Each scene shows the same named points in several views. A view is turned or mirrored, and shifted as a whole, has a little noise and may leave points out.
(in the rows, 128 means zero)

Scene 1
View 1
Vopof: 141 128 168 136 166 114 129 116
bavo: 130 130 148 133 161 124 147 123
kazas: 125 137 126 130 161 120 154 125
mevem: 127 132 140 137 155 123 158 132
safo: 132 128 158 134 163 150 142 113
Fuze: 130 123 159 137 160 164 148 118
kar: 133 121 167 148 142 137 168 148
bataz: 115 140 109 127 162 141 169 126
piruf: 124 136 125 134 157 112 162 134
Gede: 128 134 138 133 161 127 151 126
Viv: 126 121 150 148 140 137 181 155
rurum: 139 114 185 149 143 150 158 139
fuva: 110 140 105 124 161 151 168 124
tiri: 140 106 199 163 126 155 177 163
poko: 134 130 156 133 168 133 135 110
tonu: 132 139 138 122 181 120 120  93
View 2
bavo: 122 141 104 142 130 149 126 127
Fuze: 142 133 118 141 124 176 119 111
Viv: 121 163 135 134 129 141  95 105
safo: 139 132 108 143 128 169 127 121
fuva: 117 114 122 103 103 142 118 113
Gede: 119 137 108 132 127 143 123 125
kazas: 113 134 104 127 122 135 125 129
piruf: 107 143 111 126 122 126 119 127
bataz: 112 120 117 109 108 137 117 116
Vopof: 126 150  92 159 145 154 134 138
rurum: 143 166 126 160 143 170 105 109
kar: 121 156 126 135 130 144 105 111
tonu: 124 116  78 139 125 155 153 144
tiri: 144 189 146 164 147 168  83  94
View 3
bataz: 184 108 144 134 118 116 143 142
Gede: 157 121 130 134 104 128 143 137
tonu: 147 128 120 101 120 145 118 122
Viv: 161 115 130 172  81 118 164 151
poko: 145 123 109 129 101 144 129 132
tiri: 143 115  95 197  52 131 169 159
kazas: 160 120 141 129 111 124 144 134
fuva: 193 104 140 132 120 117 140 145
piruf: 156 122 151 137 106 119 152 135
Vopof: 125 135 115 128  93 145 137 127
mevem: 158 121 146 146  97 117 157 140
View 4
Fuze: 146 104 164 136 146 113 126 123
fuva: 110 128 152 144 149 128  83 113
poko: 137 119 144 117 138 127 141 118
piruf: 109 145 130 138 155 129 122 122
Vopof: 139 126 133 112 143 125 161 124
rurum: 149 110 153 151 164 103 158 141
kazas: 115 136 134 129 147 130 117 119
bataz: 108 131 145 142 151 130  91 114
safo: 142 109 156 127 142 119 133 121
Viv: 112 142 134 164 173 114 130 138
mevem: 120 134 136 139 154 125 130 126
tonu: 127 136 126  93 125 144 135 108
bavo: 127 128 138 127 147 125 135 122
kar: 124 129 143 155 166 111 133 134

Which points are out of place in each view (at most two, in the order of its rows)? Write - if all are in place.
view 1 | kar
view 2 | -
view 3 | mevem
view 4 | Viv, tonu
